Each row is a point on a landscape with many peaks, with its height.
From any point a climber takes the steepest step (rise divided by distance) to one of its 2 nearest points. It stops when none of these is higher. Distance is the straight distance between rows; heights are no part of it.
j458: [175 117 116 134 118 173  50 123 179 152  67 136 144 146 121  84 131 163
 116 104  94 183 142 122 139 163 148]  height 19.9
j11: [191 156  93 122 142 128 103 141 161 154  61 152 132 152  99  93 134 140
 101 119  85 119 130 164 132 133 138]  height 39.7
j469: [176 180 105 133 140 116 133 127 151 132 103 156 146 136  95 128 151 106
  98 132 105 109 117 174 146 103 129]  height 42.5
j925: [153 193 134 170 105 126 146  92 154 127 117 150 177 101  84 181 170  64
 136 147  98 155 138 129 173 117 140]  height 77.0
j746: [185 118 129 130 125 172  44  99 188 142  78 141 152 146 128  79 145 172
  93 108  99 169 132 136 156 152 138]  height 21.0
j270: [134 185 149 174  96 124 157  75 151 115 126 139 182  93  94 190 177  60
 148 152 103 163 140 116 173 124 135]  height 84.1
j890: [169 163 121 139 133 124 118 113 151 134 107 150 159 136 112 125 148 122
  94 121 118 123 114 161 148 114 131]  height 45.8
j315: [114 102 137 116 137 118 133 192  91 159 125 141  70 139 130 126  81 143
 165 109 113 110 146 103  79 144 136]  height 14.3
j994: [182 139 139 147 114 164  78  74 170 143  97 145 183 118 128 118 148 136
  90 111 125 164 116 141 168 124 147]  height 23.7
j33: [ 93  92 140 107 158 107 127 143 123  98 161 118 108 156 160 101 128 163
 134 134 144  87 104 143 110 135  85]  height 68.4
j497: [158 168  91 119 135 115 159 177 120 143  99 155 105 140  87 135 116 104
 132 127 102  98 122 172 104 108 141]  height 5.9
j542: [112 135 111 104 153 114 180 150  94  91 163 114  96 145 134 118 130 133
 132 152 148  68  93 168 114  99 105]  height 67.9
j649: [175 184  91 118 152 112 145 146 151 123 102 152 120 143  90 120 149 103
  97 139  97  88 115 192 133  93 125]  height 38.9
j878: [104 172 101 115 127 116 239 146  56  95 184  96  73 110 101 169 132  86
 162 181 129  80 134 127 127  92 126]  height 20.0
j463: [135 140 135 151  96 134 133 126 106 160 112 142 154 108 122 158 107 109
 143 103 141 154 137 106 125 131 169]  height 44.9
j101: [158 150 125 113 164 107 119 111 155  99 131 142 132 157 128  95 165 144
  79 131 124  84  97 188 144 102  98]  height 44.2
j683: [148  97 122 130 118 167  43 134 172 145  86 134 139 146 126  91 121 161
 126 100 103 188 146 112 123 168 138]  height 21.1
j628: [112  80 143 132 100 172  65 147 130 162 103 136 119 119 141 117  93 143
 161  79 126 200 167  70 110 168 163]  height 45.3
j979: [ 86  59 146 119 137 142  30 133 175 112 153 119 132 139 160 112 127 166
 115 117 134 180 154 100 117 171  90]  height 48.0
j550: [ 76  65 174 125  97 130 139 102  81 171 142  95 105  80 192 133  83 121
 156 101 166 155 159  19 119 142 163]  height 79.1
j148: [ 81  96 120  88 160 119 188 156  73  95 184  85  62 136 160 107 117 164
 156 164 159  52 102 137 114 113  92]  height 49.7
j732: [100  72 135 119 152 125  35 155 174 111 145 122 118 154 147 109 127 173
 113 125 122 161 152 115 108 169  81]  height 49.5
j730: [ 95  73 142 122 137 128  78 188 125 151 134 133  84 135 140 123  88 154
 153 107 117 149 173  79  87 171 120]  height 29.6
j348: [148 135 129 138 125 123 111 121 139 138 110 146 154 141 126 121 129 132
 115 110 128 129 112 148 131 127 132]  height 50.4
j725: [141 152 133 157 102 132 135 107 125 144 117 141 173 109 118 158 130 102
 126 117 140 152 125 124 142 120 155]  height 54.1
j506: [107  87 139 119 138 124 100 197 109 159 124 140  71 142 131 122  82 150
 164 106 110 132 164  89  78 163 128]  height 22.9
j802: [143 177 122 145 130 110 160 105 134 110 140 137 161 126 108 154 159  94
 108 145 125 115 114 155 152 101 118]  height 34.0
j881: [205 177  97 137 133 139 105 120 167 157  62 155 155 130  91 111 143 126
  91 125  88 132 133 161 162 125 152]  height 44.1
j174: [ 97 153 108 116 130 112 229 135  58  98 183  89  92 112 117 158 126 105
 148 174 147  75 124 125 126  97 123]  height 27.4
j636: [175 194 125 169 110 141 124  96 161 140  98 154 181  99  79 172 162  75
 125 138  94 162 140 133 178 116 151]  height 70.0
j774: [144 171 120 129 145 108 157 107 138  96 147 135 150 139 118 131 164 108
  94 146 131  94 102 175 148  94 107]  height 37.6
j780: [122 116 130 112 159 108 121 135 134 103 145 131 120 163 144  97 141 154
 115 127 135  92  98 166 118 122  94]  height 54.7
j685: [ 69  79 135  96 159 113 171 144  87  98 183  86  81 137 171 107 118 170
 151 157 161  63 108 116 114 131  85]  height 80.5
j958: [ 83  99 113  83 157 125 211 152  46 107 193  65  40 116 157 111 107 159
 162 176 161  43 108 120 121 103  98]  height 71.3
j501: [131  94 124 129 128 142  59 158 156 145  98 138 121 153 124 101 112 161
 137 102 106 167 150 113 105 170 127]  height 22.8
j279: [ 69  73 147 103 158 110 140 147 106 101 177 100  94 145 172 106 117 170
 146 145 157  81 117 111 108 143  80]  height 55.5
j722: [158 161 155 162 104 144 117  42 167 118 129 131 205  91 127 163 172  96
  92 142 136 171 117 133 181 113 134]  height 26.5
j758: [154 116  96 112 144 126  77 178 159 150  68 143 100 168 105  88 119 161
 129 118  77 138 147 143  95 167 121]  height 31.6
j742: [138 126 127 136 112 133 127 176  96 181  95 150 105 129 111 137  83 126
 162  93 116 141 151 100  93 146 170]  height 25.7
j663: [107 138 125 127 131 106 180 120  96 106 159 113 136 131 135 141 131 121
 125 147 157  90 105 138 126 109 119]  height 52.6
j759: [118 164 146 159 112 110 167  50 144  94 151 110 191 103 123 168 177  91
 105 164 139 142 116 132 170 113 112]  height 29.1
j704: [103 140 112 111 148 107 191 121  94  80 173  97 122 138 136 126 144 129
 121 163 160  71  94 161 131  98  99]  height 46.6
j849: [ 60  75 162 127 102 112 188  73  85 144 156  60 125  79 181 135  94 141
 131 135 186 119 142  43 134 133 146]  height 49.1
j897: [141 144 114 124 132 116 151 170 108 145 111 150 111 141 108 132 107 122
 141 114 118 105 122 147 100 120 141]  height 10.0
j932: [ 65  70 169 126  94 120 167  78  82 161 145  72 116  71 193 136  87 129
 141 117 180 140 151  24 128 133 159]  height 60.7
j57: [ 92  82 142 112 160 107  94 153 141 103 156 123 106 160 156 103 127 168
 133 128 134 107 120 132 105 149  80]  height 57.4
j653: [128  98 114 117 140 127  77 192 142 149  94 140  90 157 111 107 102 160
 144 112  92 146 158 118  82 172 120]  height 26.8
j480: [137 128 129 144 100 139 122 152 102 176  97 148 129 118 118 140  91 121
 153  91 130 152 146  99 106 141 173]  height 34.3
j660: [115 184 102 123 126 113 230 156  76  98 168 118  82 119  91 176 134  71
 162 173 116  91 133 140 121  91 130]  height 14.2
j303: [160 172 123 123 159 107 140  99 152  95 141 141 146 144 120 115 173 121
  73 143 128  87  99 188 158  91 101]  height 40.7
j67: [105  80 157 132  91 164  87 123 116 163 114 132 132 102 156 129  92 130
 161  78 148 193 155  65 116 154 171]  height 51.4
j321: [176 144 156 151 108 167  89  43 174 131 115 137 200  99 135 139 161 120
  80 123 139 173 110 138 181 114 143]  height 25.2
j271: [166 169 126 160 103 143 118 102 147 148 101 148 181 107 105 158 140  98
 117 119 121 162 129 132 157 117 156]  height 61.4
j591: [125 155 155 165  95 125 150  40 152 107 139 115 202  89 129 177 170  86
 110 154 143 166 121 121 173 120 129]  height 27.8
j612: [ 96 148 121 127 126 106 211 118  78 100 172  96 124 116 125 157 130 111
 137 165 153  86 121 124 130 106 121]  height 38.0
j156: [165 131 102 121 135 129  94 161 152 155  68 149 120 157 104  96 121 149
 124 109  92 132 132 149 110 149 136]  height 35.3
j429: [105  71 159 128 100 163  68  96 145 138 124 126 154 116 165 115 116 141
 137  90 152 190 132  94 129 154 144]  height 44.7
j834: [ 91  60 156 124 121 150  49 116 162 124 140 124 140 132 165 109 122 157
 129 102 143 185 143  96 121 167 115]  height 46.7
j341: [150 183  91 120 135 113 182 173 112 126 122 150 102 134  85 152 125  85
 136 142 105  96 123 173 114  94 138]  height 4.5
j983: [162 172  94 107 157 111 151 156 141 112 115 146 104 153 100 112 143 112
 104 137 109  80 103 199 120  91 117]  height 35.4
j498: [179 129 132 137 126 153  69  93 172 144  90 146 163 139 129  97 146 154
  91 106 114 155 118 144 156 135 138]  height 22.3
j575: [152 129 131 111 162 110  97 122 162 106 123 142 125 167 134  86 155 160
  90 122 119  97 102 177 131 120  94]  height 47.7
j905: [ 88  74 167 132  92 143 118 108  95 163 133 117 125  91 175 135  90 123
 156  91 165 170 155  49 117 147 168]  height 61.6
j245: [108 140 103  99 149 120 205 163  70  93 174 106  72 133 129 130 122 125
 148 164 149  64 100 162 113  91 114]  height 43.7
j863: [129 120 126 126 126 121 132 180  99 163 110 151  98 139 116 128  86 134
 156 102 118 120 140 116  89 139 149]  height 17.3
j476: [ 78  53 170 121 105 147  83  74 145 124 144 112 157 112 186 112 121 146
 128 107 168 179 123  87 133 154 125]  height 42.9
j988: [147 146  99  95 163 109 145 170 135 103 124 138  83 163 115  97 137 131
 117 135 114  71  97 197 106  97 109]  height 30.2
j726: [123 173 152 176  82 127 160  66 138 121 126 128 185  81 104 200 164  61
 155 149 119 177 146 100 165 127 148]  height 92.6
j88: [190 171 118 162  99 166  99  97 163 158  79 147 186 103  97 147 140 107
 115 117 110 176 133 129 171 121 171]  height 54.8
j770: [129 183 102 131 126 110 204 159  93 114 148 136 104 123  90 171 131  75
 151 153 114  97 130 146 120  96 136]  height 8.9
j12: [ 89  68 140 124 128 144  56 185 132 155 134 128  87 125 142 126  84 151
 153 104 119 178 190  61  91 179 126]  height 34.9
j700: [126 125 136 137 122 117 128 124 119 136 128 138 149 137 135 130 122 131
 125 114 142 125 115 132 123 125 134]  height 56.7
j131: [121 130 106  89 167 115 156 172 118  87 151 124  68 160 133  98 134 142
 132 146 133  64  87 193 103  97  98]  height 22.6
j7: [107  77 130 127 115 164  49 174 142 156 107 129 104 129 131 115  91 153
 154  93 111 201 184  67  99 179 143]  height 40.2
j178: [ 84  68 145 113 159 112  66 152 159 100 165 118 113 156 159 106 129 173
 122 131 134 130 137 119 105 161  73]  height 52.5
j91: [126 145 124 135 128 110 158 131 109 123 139 134 141 133 124 140 127 117
 126 129 141 105 112 144 124 112 129]  height 70.2
j412: [203 187  99 153 122 149 109 117 164 160  67 155 170 114  82 135 140 108
 105 129  88 149 138 148 165 123 163]  height 48.2
j581: [ 75  65 168 125 103 128 123  52 135 116 150  96 171 105 190 116 126 146
 115 124 185 158 109  95 141 145 125]  height 41.3
j112: [ 98 131 103  94 147 123 221 156  45 103 188  81  52 117 137 132 111 132
 157 178 155  55 110 136 118  92 116]  height 41.0
j2: [126 172 135 156 116 109 169  82 133 102 147 125 177 111 113 169 165  87
 116 157 130 130 120 137 159 110 118]  height 30.9

Call two points neighbours if one is among the 2 nearest of the other. Go from one point of each pair to the other, from neighbour to neighbour, staying as high as possible. Name the lowest point that can't be avoided.
j91 and j550 | j315
j726 and j685 | j458
j958 and j33 | j148
j91 and j33 | j112
j542 and j91 | j704
j685 and j33 | j279

Where does a climber stop that starts at each point below?
j636 | j726
j628 | j550
j890 | j91
j988 | j91
j174 | j91
j501 | j271
j897 | j271
j321 | j33
j881 | j271
j2 | j33
j581 | j33
j315 | j550
j732 | j33
j341 | j91

Two climbers start at each pair of points below. Name the first point that both come to, or write -.
j458 and j7 | -
j476 and j994 | j33
j498 and j11 | -
